Each scene shows the same named points in several views. A view is turned or mirrored, and shifted as a whole, has a little noise and may leave points out.
(in the rows, 128 means zero)

Scene 1
View 1
<251>: [123  96 100 118 127 181 152  76 137 173 109 158  58  88 162 122 123 144
 139 160 105 101 107 114 161 121 153]
<173>: [122 119 112 132 145 159 147  81 136 142 118 158 100 129 143 130 127 133
  98 125 113 104 156 109 119 141 151]
<21>: [118  92  94 125 126 178 159 109 153 172 105 174  96 119 165 121 133 163
 111 156  78  94 131 140 145 106 130]
<51>: [134  92 121 132 132 176 144  49 122 172 126 157  61  91 151 133 124 124
 135 154 121 119 118  73 137 133 173]
<238>: [114 140 105 118 159 152 150  85 135 117 106 139  81 118 143 124 119 132
 107 112 128  88 151 133 138 162 150]
<298>: [124 122 114 120 149 163 146  60 124 143 114 140  55  95 146 125 117 122
 134 131 135 103 127  99 147 156 169]
<56>: [119 103  98 107 132 183 153  67 133 172 104 143  25  64 166 114 115 141
 163 163 121  94  84 119 181 133 163]
<225>: [124  86  99 137 125 175 153 103 152 173 114 186 118 133 158 129 136 159
  96 153  75 101 148 120 121 100 130]
<79>: [122 128 117 145 156 145 147  97 142 116 120 166 145 167 131 135 136 133
  60 100 104 101 200 115  87 146 137]
<46>: [113 147 106 104 161 156 148  61 123 118 102 117  31  81 144 118 110 119
 146 122 152  89 117 125 171 180 170]
<35>: [107 149 104 126 167 139 154 112 148  98 103 148 126 153 136 123 127 136
  71  93 113  83 191 151 113 162 130]
<16>: [112 130  98 107 151 164 151  79 137 138 101 136  51  92 155 116 114 135
 135 133 126  84 120 139 169 156 154]
<146>: [106  95  76 103 126 187 163 121 160 175  88 161  60  90 178 106 122 175
 143 171  79  76 100 171 186 106 126]
<124>: [130 121 127 144 151 153 141  60 124 131 131 156 110 134 129 137 128 115
  90 114 124 116 169  78 101 151 160]
<223>: [120 112 107 122 140 167 150  79 136 152 111 154  76 110 152 125 126 140
 120 137 113  98 132 116 142 139 152]
<234>: [110 150 106 113 164 149 151  79 133 112 103 127  61 105 142 119 114 126
 120 112 140  83 141 138 153 175 159]
<253>: [133  67 101 133 112 193 153  80 140 202 117 184  83 101 171 127 133 157
 127 177  78 113 109  96 140  91 146]
<189>: [130 107 117 133 137 170 143  60 128 159 122 157  72 105 149 130 126 126
 126 141 119 114 132  85 131 137 165]
<150>: [129 148 134 117 166 149 136  13  99 113 127 109  24  75 127 133 107  86
 147 109 184 113 122  64 145 200 204]
<245>: [115 117  99 112 143 167 154  88 140 147 103 147  62  99 159 118 121 140
 131 140 113  90 122 134 159 142 152]
<42>: [133  89 116 136 128 176 145  63 128 173 125 169  86 107 151 131 128 133
 119 152 104 119 130  77 124 121 159]
View 2
<238>: [153 136  94 149  94 138 135 125 108 147  84 138 100 120 125 104 133 150
 126 141 152 114 105 114 114 138 164]
<35>: [143 115 125 168 131 163 118 116 129 129 107 146 118 151 137 102 145 128
 130 114 135  98 136 112 130 148 181]
<173>: [134 131 119 134  93 147 128 119 105 156  86 140 101 134 118  91 120 153
 123 143 169  92 104 111 111 142 164]
<251>: [142 157 101 112  60 119 102 127 122 172  62 147  94  97  69 100 124 182
 127 183 178 115  56 138  93 108 156]
<46>: [177 149  44 143  60 110 165 134  90 150  67 126  80  87 126 111 131 163
 122 162 159 143  79 113 106 131 142]
<124>: [118 126 131 122  92 155 140 114  86 166  89 131  99 143 128  80 100 152
 116 139 188  70 108  96 105 153 156]
<79>: [115 113 158 148 127 175 111 110 118 148 107 146 118 165 131  84 121 134
 124 117 164  65 135 103 122 158 181]
<16>: [166 147  69 138  71 115 128 129 115 151  71 137  92  96 102 112 139 164
 129 165 154 135  77 128 105 121 158]
<56>: [161 166  66 111  41 101 115 133 113 173  52 138  82  78  72 108 128 191
 129 195 175 140  42 139  90 101 145]
<234>: [167 138  68 151  84 126 149 130 102 142  77 131  96 108 130 108 138 152
 124 146 150 129  98 112 113 137 154]
<225>: [115 140 158 113  95 149  64 115 147 170  80 161 115 136  67  89 125 168
 132 161 173  80  82 140 104 111 177]
<150>: [165 145  42 125  34 111 215 134  37 164  65 103  64  97 155  93  94 164
 106 163 195 117  85  77  94 160 122]
<189>: [131 146 112 109  61 131 127 121  95 175  70 135  90 115  96  87 103 173
 120 170 190  93  76 112  96 131 152]
<245>: [160 150  84 132  73 119 107 127 129 156  67 144  99  97  86 109 141 172
 135 170 154 134  68 139 104 110 162]
<51>: [128 154 109  97  47 124 126 122  93 185  64 133  83 108  87  83  97 181
 118 182 203  92  64 115  89 127 146]
<42>: [118 147 131  99  62 135 109 118 104 182  71 142  96 120  83  81 101 175
 120 174 198  82  73 121  92 128 153]
<146>: [158 160  98 127  81 111  61 128 170 158  60 165 110  90  47 118 160 182
 143 183 145 143  50 167 102  81 172]
View 3
<245>: [109 103  98 128 105 124 149 177  85 154 136 136 164 161 112 125 181 113
 135 108  98 121 139 140 102  69 103]
<42>: [109  79 118 154 133 121 152 170 107 138 151 150 133 144 135 145 164 153
 146  62 113 145 127 159 125 128 107]
<298>: [126 107 119 113 111 131 167 173  91 145 137 141 153 150 110 169 197 129
 142  75 118 128 157 144 124  98 115]
<223>: [121  98 115 130 118 121 148 170 102 144 149 138 155 147 116 134 177 133
 146  88 109 128 137 142 116  97 106]
<238>: [150 119 123 100 107 118 136 162 122 145 159 128 165 135  93 140 186 131
 151 103 110 119 158 120 119  87 118]
<21>: [ 98  81 104 160 127 108 122 171 108 146 158 140 155 149 125  90 146 135
 146 111  86 133 109 140  96  92  92]
<35>: [179 125 140  95 117  97  99 148 166 140 189 115 167 110  76 111 166 149
 163 126 105 114 159  98 117  95 118]
<124>: [152 101 144 116 131 116 140 156 145 132 173 138 138 116 109 160 175 170
 160  65 127 136 155 135 139 138 121]
<79>: [174 107 151 117 133  98 101 146 181 130 201 126 148  99  93 114 150 174
 172 101 114 129 145 108 127 134 119]
<225>: [108  78 115 166 134 103 113 165 127 140 171 140 144 136 129  87 136 152
 152  99  93 138 104 139 104 115  97]
<146>: [ 80  90  78 156 109 118 131 185  68 158 135 136 171 173 124  80 158  97
 129 130  73 124 104 144  79  51  85]
<51>: [103  83 117 145 124 129 172 175  89 141 139 154 134 154 133 165 181 146
 141  51 118 144 136 165 128 122 110]
<46>: [135 126 108  86  93 138 171 173  76 153 126 134 167 158  97 180 219 107
 135  91 120 114 176 139 122  66 119]
<253>: [ 74  62 100 185 135 119 145 179  86 143 145 154 135 161 150 111 147 144
 139  75  94 148  96 167 105 116  91]
<56>: [ 85  92  87 138 105 138 175 187  48 158 114 147 156 180 127 149 195 103
 124  82 102 131 136 166 107  68 101]
View 4
<46>: [ 78 166 118 103 144  81 108 101 112 107 145  96 131  95 186  94 119 136
  94 109 173 149 137 125  76 152 129]
<225>: [139 118 146 137 132  79 138 149 203 138 133 118 139 138  99 132 101 141
 135 129  92 145 138 133 172 160 151]
<245>: [ 92 145 128 114 127  77 124 124 156 119 142 101 135 103 157  97 100 139
 113 124 120 156 159 120 117 142 147]
<79>: [158 121 119 120 184 108 150 126 181 160 126 120 170 145 101 148 145 147
 134  95 138 128 113 162 159 233  96]
<251>: [103 139 151 132 117  67 113 136 160 111 140 106 119 118 139 106  93 132
 112 135 125 152 136 116 124 123 166]
<223>: [119 140 131 123 145  85 123 126 159 127 138 108 140 124 136 118 115 139
 116 116 137 143 131 133 130 167 134]
<42>: [132 132 160 141 134  69 110 145 165 115 133 111 119 144 116 135 110 128
 115 134 147 137  99 124 138 148 155]
<298>: [103 151 137 120 143  79 107 121 133 112 141 104 127 119 155 114 117 132
 100 118 168 145 116 126 101 152 141]
<173>: [130 137 127 121 161  90 126 124 158 135 135 111 147 131 132 128 131 140
 117 106 147 137 119 143 128 187 118]
<238>: [107 145 113 108 158  94 132 112 145 134 137 107 151 110 150 113 126 146
 114 100 147 143 139 143 117 187 115]
<16>: [ 88 153 122 108 134  82 118 114 139 117 145  99 134  99 165  96 107 138
 107 115 139 153 152 125 104 151 139]
<150>: [ 96 173 134 111 166  78  79 101  79  93 141  95 117 116 185 114 144 123
  74 106 242 132  74 130  55 161 126]
<234>: [100 152 116 106 158  92 122 109 133 125 139 104 146 107 160 110 128 142
 107 102 162 144 132 140 102 181 116]
<35>: [132 132  96 103 182 116 154 111 169 161 132 113 177 117 131 126 138 155
 131  85 125 138 146 160 142 232  87]
<189>: [123 139 148 131 141  71 106 133 151 114 138 109 121 135 132 126 118 132
 108 128 159 139 103 126 121 152 148]
<124>: [146 137 138 127 170  91 119 129 152 129 129 115 140 146 117 146 144 136
 116 106 177 128  86 146 133 197 118]
<21>: [119 125 138 132 124  76 135 144 193 135 139 114 139 123 118 117  93 144
 131 132  87 152 155 125 160 147 153]
<253>: [128 123 170 151 108  58 115 157 192 114 138 114 111 138 109 124  84 128
 123 151 105 150 124 114 157 118 179]
View 5
<298>: [128 117 155 134  78 116  89 100 120 101 151 107 161 147 153 116 120  75
 157  54  94 128 130 131 144 184  95]
<189>: [114 106 153 141  94 125 106 102 147  98 150 111 164 139 160 113 135  73
 141  49 110 131 118 139 143 183  97]
<234>: [149 137 136 119  65 110  70  98 104 102 140 104 152 147 127 114 102 103
 168  80  84 136 139 124 136 162 114]
<124>: [137 121 144 112  95 126 102 108 184  66 151  98 180 144 158 102 127 108
 121  72 133 142 133 152 129 157 112]
<51>: [103  94 166 153  96 126 110 101 146 102 157 113 170 136 174 116 142  54
 142  33 106 129 116 137 147 195  86]
<56>: [ 99 103 149 164  81 114  95  93  71 148 139 124 135 135 137 128 132  47
 184  32  60 123 107 111 157 204  92]
<150>: [160 121 187 112  31  97  60 102 107  65 170  91 200 189 192 122  88  51
 167  56  87 125 177 125 146 187  57]
<16>: [124 124 137 138  77 113  84  96  92 123 136 111 140 138 127 118 117  85
 174  61  76 131 121 120 145 180 111]
<173>: [134 127 133 121  93 125  96 107 156  90 141 103 159 135 137 105 125 113
 136  74 116 140 124 143 131 157 121]
<225>: [ 95 114 111 152 132 141 127 104 161 124 125 121 129 102 110 105 159 117
 134  62 116 141  78 142 136 164 145]
<238>: [140 138 130 118  77 117  82 104 124  98 139 102 149 142 125 110 113 113
 155  82  98 139 126 133 133 156 125]
<253>: [ 73  85 140 174 135 141 138  99 151 138 140 129 140 105 146 114 172  63
 136  27 108 132  73 138 149 196 110]
<21>: [ 93 111 117 157 127 135 122 101 138 136 127 125 125 102 112 109 157 101
 144  53 102 137  78 134 142 174 136]
<251>: [ 97 102 143 162 101 126 111  97 116 134 141 123 141 125 140 117 147  66
 159  39  86 128 101 128 149 194 103]
<79>: [143 139 113 102 111 134 106 113 200  71 134  96 159 126 121  93 127 155
 114 100 143 152 119 158 119 128 151]
<146>: [ 82 113 114 174 115 127 114  95  83 170 119 136 102 102  93 118 153  85
 175  44  67 132  72 113 153 190 135]
<245>: [114 119 133 148  91 121  95  95  97 134 134 118 132 127 122 116 131  85
 171  55  79 132 107 122 146 181 115]
<223>: [114 116 136 140  97 123 102 100 131 114 141 112 147 129 137 113 133  89
 149  57  99 134 110 133 141 176 114]

In a view up to two points have been moved. Name them for each view, in the order of its rows, or write none.
view 1 => <173>, <245>
view 2 => none
view 3 => none
view 4 => <223>, <234>
view 5 => <56>, <225>

Scene 2
View 1
<255>: [141 118 143  99 139 139 155 109 128 106 118 149 149 136 146 123 120 135
 149  95 122 134 106 135 105 102 164]
<80>: [149 118 130 130 143 125 140 111 115 148 140 160 150 141 121 126 101 127
 152 105 129 132  85 142 107 104 153]
<267>: [107 128 135  61 154 189 204  88 150  65 133 171 151 110 134  84 114 154
 169 138 146 114 131 119 103  79 132]
<194>: [146 136 133 121 148  98 106 122 126 157 112 152 148 152 132 152 106 110
 146  94 111 139  92 163  95 115 158]
<73>: [132 125 136  94 147 145 158 104 132 107 126 159 149 132 135 117 112 134
 156 111 129 128 109 138 103  96 152]
<118>: [148 112 136 120 140 135 152 110 116 127 135 156 150 139 130 120 109 132
 151 100 130 131  94 134 109 102 159]
<32>: [123 141 126 101 159 132 142 105 137 134 128 168 149 135 118 123 100 122
 162 126 130 123 108 152  94  99 138]
<47>: [121 149 135  83 158 123 131 112 147 122 103 158 145 137 135 137 113 118
 157 114 116 129 117 161  89 102 147]
<275>: [135 129 142  91 145 129 143 113 136 111 109 152 148 139 144 131 120 127
 149  98 117 135 111 146  99 104 161]
<48>: [ 97 169 119  76 174 131 138 106 156 132 118 177 147 129 111 124  94 116
 171 147 128 115 123 169  81  93 120]
<171>: [157 126 142 124 139  96 109 125 120 151 110 145 147 155 141 156 115 112
 139  79 106 144  87 160 101 119 173]
<257>: [133 121 142  86 144 153 169 104 134  93 122 156 149 130 143 112 121 140
 156 105 126 129 115 131 105  95 156]
<159>: [129 137 124 109 156 132 144 106 131 136 135 167 149 136 117 121  98 124
 161 125 132 125 102 149  98  99 137]
<227>: [142  95 131 116 136 178 201  89 111  99 163 166 155 123 125  83 105 157
 162 117 153 124  97 104 121  86 148]
<69>: [146 106 160  78 128 154 172 109 132  69 103 139 148 131 172 120 141 146
 140  76 115 141 117 123 111 101 180]
<272>: [134 131 144  86 147 128 143 113 139 107 105 150 145 137 148 132 120 127
 150  97 117 134 112 148  98 105 159]
<180>: [137 132 134 107 148 125 136 114 129 131 120 157 149 142 133 131 110 124
 153 104 120 132 103 149  99 103 154]
<29>: [127 131 139  89 149 139 153 108 137 109 117 157 147 134 140 123 116 132
 156 110 124 130 113 144  98  99 152]
View 2
<118>: [111 124 106 124  94 162 148 114  98 137 126 106 144 123 150 144 127 158
  92 136 120 120 118 101  77  87 123]
<272>: [122 112 100 124 114 131 138 129 104 151 124 125 130 149 154 151 118 151
 121 146 104 134 130 125 100 118 131]
<275>: [120 114 101 122 111 133 137 126 103 151 124 122 131 146 155 150 120 149
 117 143 106 133 129 122  98 117 130]
<255>: [115 113  96 113 102 136 135 123 104 140 126 117 134 138 154 142 136 151
 110 139 108 133 125 109  89 110 135]
<171>: [126 136 110 148 129 166 155 103 115 164 147 116 144 146 179 153 102 182
 105 115 106 142 123 150  80  91 124]
<29>: [118 111 103 119 102 132 139 131  98 145 115 123 133 138 141 149 120 139
 114 152 111 126 128 112 100 115 126]
<80>: [115 130 110 131 101 170 157 112  97 143 128 105 147 125 152 148 115 161
  92 132 120 118 118 111  77  80 120]
<227>: [ 97 104  93  87  61 144 130 129  86 104 109  99 138 106 127 128 166 131
  87 156 126 109 115  52  73  94 135]
<267>: [107  85  96  84  64 104 124 155  79 121  88 121 121 130 104 140 148  98
 115 189 119 108 130  65 111 134 133]
<73>: [114 110 102 115  93 135 141 131  95 140 115 116 133 136 138 147 127 138
 108 154 115 120 127 102  95 110 126]
<159>: [115 118 116 129  95 154 161 125  89 146 110 113 143 130 130 155 103 139
 101 153 122 107 123 109  94  91 113]
<32>: [117 117 117 132  98 149 159 129  88 150 110 116 139 135 130 156  99 135
 104 156 120 108 127 114 101 100 111]
<47>: [124 112 115 134 111 136 153 135  93 158 110 126 132 149 133 161  93 134
 119 158 114 117 132 129 111 114 115]
<257>: [113 104  96 106  93 125 131 132  97 136 115 120 129 137 142 143 138 136
 114 155 112 126 126  98  98 119 136]
<69>: [114 102  75  93 106 109 103 126 118 134 138 126 121 147 174 132 170 155
 125 135  94 158 129 103  90 140 160]
<48>: [121 108 125 139  99 138 168 141  77 160  90 123 135 146 107 168  73 115
 116 179 122  94 134 125 121 111  99]
<194>: [127 135 116 151 128 166 163 108 107 168 136 117 145 145 165 161  89 173
 106 127 111 129 125 148  87  88 116]
View 3
<69>: [ 93 119 108 120 159 101 155 131 128 116 141 119 169 129 123 149 131 144
  96 102 152  76  94  69 110 164  96]
<80>: [143 128  88 127  89  83 127 104 116 115 136 144 146 109 152 147 105 116
 137 137 151 134  99  99 107 144 101]
<73>: [129 134  94 125 120  94 137 111 123 105 135 143 147 139 132 151 123 140
 105 140 149 114  98  98 119 168  92]
<47>: [144 131 100 127 111  93 148 115 108 120 111 155 150 151 126 155 116 137
 118 161 123 122  90 121 140 179 100]
<180>: [137 126  98 125 104  90 139 112 111 120 123 145 154 125 139 150 109 126
 132 143 136 121  94 106 121 158 103]
<29>: [130 131  99 126 121  93 144 116 117 112 127 143 150 142 130 151 121 139
 108 141 141 112  94 101 123 170  94]
<267>: [125 157  87 129 145 104 138 109 146  70 157 141 122 179 113 156 151 173
  47 146 171 108 106  97 119 198  68]
<171>: [131 106 105 123  97  84 144 120  97 145 112 142 175  98 149 144  92 106
 168 128 123 116  86  97 119 139 118]
<272>: [124 122 106 124 125  94 152 122 111 123 120 139 164 136 129 151 117 135
 120 136 129 105  89 100 128 166 100]
<275>: [124 121 103 123 124  93 146 119 114 122 123 139 161 132 132 150 118 134
 120 134 135 106  90  99 123 165 102]
<32>: [149 137  92 128  98  90 136 107 114 110 124 155 140 144 135 151 114 134
 118 160 137 135  96 117 127 170  96]
<48>: [163 145  91 133  96  92 140 106 108 108 111 170 133 172 122 156 116 145
 107 187 121 140  92 141 149 194  91]
<257>: [120 134  97 124 134  97 144 116 128 103 140 136 149 141 125 152 127 145
  94 131 152 105  98  93 116 171  90]
<255>: [121 126 101 124 124  93 143 119 120 112 136 134 157 127 135 148 120 134
 112 125 148 105  95  89 113 158  97]
<227>: [125 150  77 127 118  93 115  97 150  72 179 134 121 127 141 149 134 144
  77 122 194 124 116  81  86 157  78]
<159>: [149 138  86 129  90  87 127 103 116 104 135 153 135 131 143 150 112 128
 122 153 149 140 100 112 116 159  95]
View 4
<272>: [129 134  99 134 132 143 143 100 152 107 143 130 142 166 156 146  95 128
  96 119 141 151 148 154 137 147 120]
<29>: [125 133  99 147 133 137 147 104 161 111 137 143 139 158 159 142  96 117
 103 117 133 160 147 149 131 145 116]
<48>: [135 130 120 179 122 125 131 117 190 114 116 149 155 174 160 190 101  81
  87 131 140 163 142 170  85 134 103]
<73>: [123 135  96 154 134 136 148 102 163 114 134 153 135 150 160 135  95 112
 108 115 127 164 148 145 128 146 112]
<69>: [111 129  84 113 147 152 157  99 144 108 154 129 120 155 169 117  97 140
 103  93 116 173 154 128 180 151 129]
<80>: [140 149  89 162 121 123 145  88 146 111 137 162 144 136 141 116  83 121
 125 137 154 129 150 156 109 155 103]
<267>: [ 94 117 101 167 149 136 158 128 196 122 117 165 116 150 181 140 108  79
  99  86  85 222 148 119 138 137 108]
<194>: [156 149  99 144 116 131 134  84 138 104 145 134 160 159 138 144  82 138
 109 149 176 105 148 178 106 154 113]
<171>: [153 152  93 131 119 136 138  77 124 102 155 129 154 154 137 130  80 152
 114 145 177 101 149 172 123 159 118]
<275>: [128 133  99 133 133 143 143 100 154 108 144 129 142 168 158 147  96 127
  96 118 137 155 148 152 140 146 121]
<47>: [136 132 110 153 126 134 134 105 170 110 133 135 151 173 158 169  95 110
  92 128 144 152 144 165 112 141 114]
<255>: [124 137  90 139 135 139 150  96 148 110 143 143 134 150 156 123  91 130
 110 115 134 154 150 143 143 151 116]
<180>: [139 142  97 150 124 133 142  96 152 109 138 143 147 154 150 138  89 122
 109 130 149 139 148 159 118 150 111]
<227>: [102 139  82 177 140 120 169 111 171 126 121 197 112 113 162  88  92  90
 139 102  98 192 153 111 132 149  95]
<257>: [116 131  95 143 138 139 152 106 161 114 138 148 128 153 163 130  98 116
 106 105 119 173 151 137 143 146 114]
<118>: [134 148  88 159 126 123 150  94 146 114 137 163 138 133 146 112  85 122
 126 130 143 140 150 149 118 155 104]
<32>: [136 139 103 168 125 126 139 104 169 114 126 154 147 155 153 151  92 102
 106 131 142 150 145 158 102 145 105]
View 5
<180>: [131 144 134 146 154 165 132  74 164 102 140 139 134 149 148 145 136 165
 166 136 111 144 117 121 163 109 122]
<255>: [112 147 140 137 146 155 132  76 152 101 111 137 129 148 126 146 143 174
 161 154 104 139 117 128 156 110 123]
<47>: [132 122 147 159 159 166 130  74 155 107 143 139 129 130 147 132 140 165
 170 116 123 140 108  93 169 102 110]
<159>: [119 135 127 165 155 173 134  69 173 113 144 127 134 143 159 157 133 158
 157 130 122 134 101 106 155 116 126]
<29>: [113 134 144 150 150 160 131  76 153 106 118 135 127 139 133 142 141 170
 161 138 112 136 111 110 157 108 117]
<171>: [164 165 124 126 151 162 134  75 174  89 159 155 143 168 156 140 133 165
 185 144  97 163 143 150 178 101 120]
<69>: [ 98 147 156 123 137 139 128  84 130  94  76 141 120 142  93 134 152 187
 162 171  91 138 127 136 157 100 116]
<272>: [127 139 146 141 151 156 129  77 150  99 122 142 128 139 129 133 143 174
 171 139 108 145 123 117 168 102 112]
<32>: [122 128 135 163 157 172 132  70 167 111 143 130 131 137 156 150 135 159
 160 124 123 135 102 101 158 114 122]
<194>: [166 156 124 141 157 167 132  73 176  95 170 151 145 159 165 140 132 163
 181 130 108 159 133 132 177 102 118]
<267>: [ 52 106 158 173 147 157 127  72 131 123  70 108 109 113 108 154 149 172
 135 143 127 104  76  77 134 121 124]
<227>: [ 55 149 123 159 136 163 136  67 164 119  83 108 122 149 127 185 141 161
 128 174 109 113  83 126 126 136 149]
<118>: [115 156 119 148 148 167 135  70 175 107 131 131 134 157 151 167 134 159
 155 151 108 139 111 136 152 119 135]
<73>: [104 136 139 153 148 161 130  75 155 109 114 131 126 138 133 149 142 166
 155 143 112 132 105 112 153 113 124]
<48>: [126 103 144 184 166 179 128  69 159 118 154 128 128 118 160 137 135 156
 163  96 139 130  92  65 163 109 108]
<257>: [ 97 134 144 147 146 154 130  76 147 106 100 131 124 137 118 144 146 172
 155 153 109 130 107 114 152 111 122]

In a view up to two points have been moved. Name them for each view, in the order of its rows, or write none.
view 1 => <118>, <47>
view 2 => <69>
view 3 => <159>
view 4 => <275>, <227>
view 5 => none

Scene 3
View 1
<4>: [114 165 163 158 148 144  93  96 102 159  94 119 144 121 132 109 137 135
 135  83 173 118 105 102 131 113 123]
<23>: [120 124 114 177 104 149 105 131 115 140 104 129 150 110 134 114 145  95
 126  92 139 100 108  93 112 119 125]
<77>: [148 123 150 154 118 144  97  85 117 127 125  83 126 142 127 121 119 145
 114 109 152 146 105  79 126 124 121]
<57>: [116  64  82 181 102 197 140 131 116 119 121 151 171 187 104  91 158  77
 130 173  70 115  96 110  87 133 155]
<148>: [125 126 151 153 143 169 111  81 107 139 114 109 146 175 112 100 133 142
 129 139 136 145  95 104 121 124 135]
<7>: [149 128 149 158 110 133  92  93 119 128 123  80 123 124 134 126 119 140
 112  96 157 140 108  74 126 123 114]
<202>: [135 129 150 154 128 155 100  87 112 133 118  94 133 151 124 113 126 143
 122 116 148 142 101  89 123 122 124]
<85>: [151 144 169 147 129 132  86  73 112 135 121  69 119 132 133 125 111 163
 113  95 174 152 105  78 136 121 112]
<145>: [106 175 169 156 161 150  95  92  98 166  87 127 150 129 129 104 140 138
 141  85 175 119  99 111 133 111 124]
<185>: [165 132 170 147 117 127  84  65 119 123 133  51 107 134 133 133 103 171
 107  99 174 164 106  67 138 123 109]
<161>: [123 144 165 151 154 163 105  75 103 146 108 108 144 167 116 101 130 152
 132 123 154 145  96 106 130 121 129]
<76>: [130 106 116 171 104 156 107 119 116 130 117 119 146 135 126 112 139 105
 122 116 125 117 106  91 110 124 129]
View 2
<202>: [142 122 126 114 117 158 104 149 133 105 137 119 135 141 104 113 117 148
 132 116 139 163 163 161 139 111 121]
<23>: [129 110 130 153 146 136 162 145 140 123 128  96 135 137  83 138 140 130
 161 123 110 124 147 166 138  95 131]
<148>: [140 131 124 117 110 162  89 142 121 103 129 127 140 121  92 126 122 168
 122 133 152 169 156 163 142 100 138]
<161>: [156 116 137 111  96 158  97 137 116  98 128 132 136 133 101 124 124 157
 120 133 161 170 167 168 141  97 132]
<145>: [174  87 159 127  88 143 139 125 105 105 121 133 126 150  93 134 141 129
 134 137 161 148 182 179 145  79 128]
<85>: [154 107 135 100 106 159 105 151 138  98 147 124 127 163 123  97 110 134
 127  99 140 165 179 160 137 118  99]
<77>: [141 117 125 110 122 159 105 154 143 102 144 117 132 154 113 104 109 142
 134 104 130 160 165 157 138 120 107]
<57>: [ 84 171  85 165 174 154 108 155 141 132 111  92 161  68  50 162 137 198
 147 158 113 147  99 151 137  96 177]
<7>: [142 108 128 113 126 156 120 155 149 104 148 111 130 163 116 100 111 128
 141  96 122 153 168 160 136 120  98]
<76>: [120 125 116 142 150 148 134 152 144 119 131  99 138 127  84 130 130 147
 152 121 113 141 143 160 137 105 131]
<185>: [149 107 129  88 112 167  95 162 154  92 164 120 124 180 140  75  92 126
 127  75 129 167 182 153 135 139  78]
View 3
<145>: [128  94 169 133 153 131  90 139 134 131 110 117  64 160 123 126 130 182
  97 150 190 138 150 179 138 113 137]
<85>: [101 139 147 137 141 181 101 114 167 112  90 153  81 138 119 113 144 178
 119 126 175 170 123 166 166 144 121]
<148>: [125 105 156 141 153 156 113 156 142 124 107 115 104 131 137 146 157 166
 140 127 205 143 115 132 120 147 128]
<76>: [128 101 137 127 139 135 103 122 145 108 151 114 120 128 126 100 146 144
 133 123 175 146 112 112 103 119 110]
<7>: [108 133 138 130 137 168  99 105 166 107 115 144  95 133 118  98 141 163
 122 123 166 167 119 145 148 133 112]
<23>: [133  89 141 122 137 118  95 111 137 109 167 106 112 136 120  86 135 143
 118 132 167 141 125 117  98  99 109]
<4>: [124 101 165 131 146 136  89 126 141 125 116 120  69 157 119 117 128 179
 100 147 180 142 144 172 139 110 130]
View 4
<77>: [126 165 138 120 131 133 134 132 142 167 127 171 180 106 114  84  99 144
  90  86  76 147 106 137 142 103 148]
<4>: [146 171 155 158  85 114 144 134 121 186 132 147 186 133 127  90 145 147
  98  72  72 158 148 147 125 112 163]
<202>: [123 159 135 133 127 125 131 135 147 167 129 160 175 112 114  90 110 151
 104  80  73 147 116 142 136 102 146]
<148>: [111 148 120 148 133 113 124 137 164 161 128 142 164 117 107  97 120 166
 129  70  69 151 126 147 127  96 136]
<161>: [114 167 135 152 126 112 123 137 149 174 117 134 178 118 110  96 126 166
 118  65  65 153 130 149 124  96 145]
<145>: [142 174 155 167  82 110 143 134 121 191 128 134 187 136 124  94 154 154
 106  64  65 158 155 153 118 108 164]
<185>: [126 200 153  98 146 139 126 130 124 182 104 174 209  95 108  71  83 147
  61  77  71 145  86 130 145  95 160]
<7>: [136 167 146 115 122 137 141 132 128 172 133 181 185 109 121  77 100 135
  77  93  79 148 107 133 145 109 155]
<57>: [109  56  79 159 130 118 141 144 207 111 188 171  97 125 119 112 115 142
 176 109  86 147 134 148 140 114 104]
<85>: [130 195 155 115 130 133 131 131 124 183 111 163 203 106 113  78 100 149
  73  75  71 147 104 137 139 101 159]
<76>: [137 116 125 138 109 130 148 135 155 147 166 182 147 122 126  93 114 132
 117 104  84 149 127 140 142 117 139]
<23>: [154 118 137 146  81 129 160 133 137 157 174 182 151 134 138  92 129 121
 107 109  85 152 142 140 144 126 151]

In a view up to two points have been moved. Name them for each view, in the order of its rows, or write none.
view 1 => none
view 2 => <85>, <185>
view 3 => <23>
view 4 => none
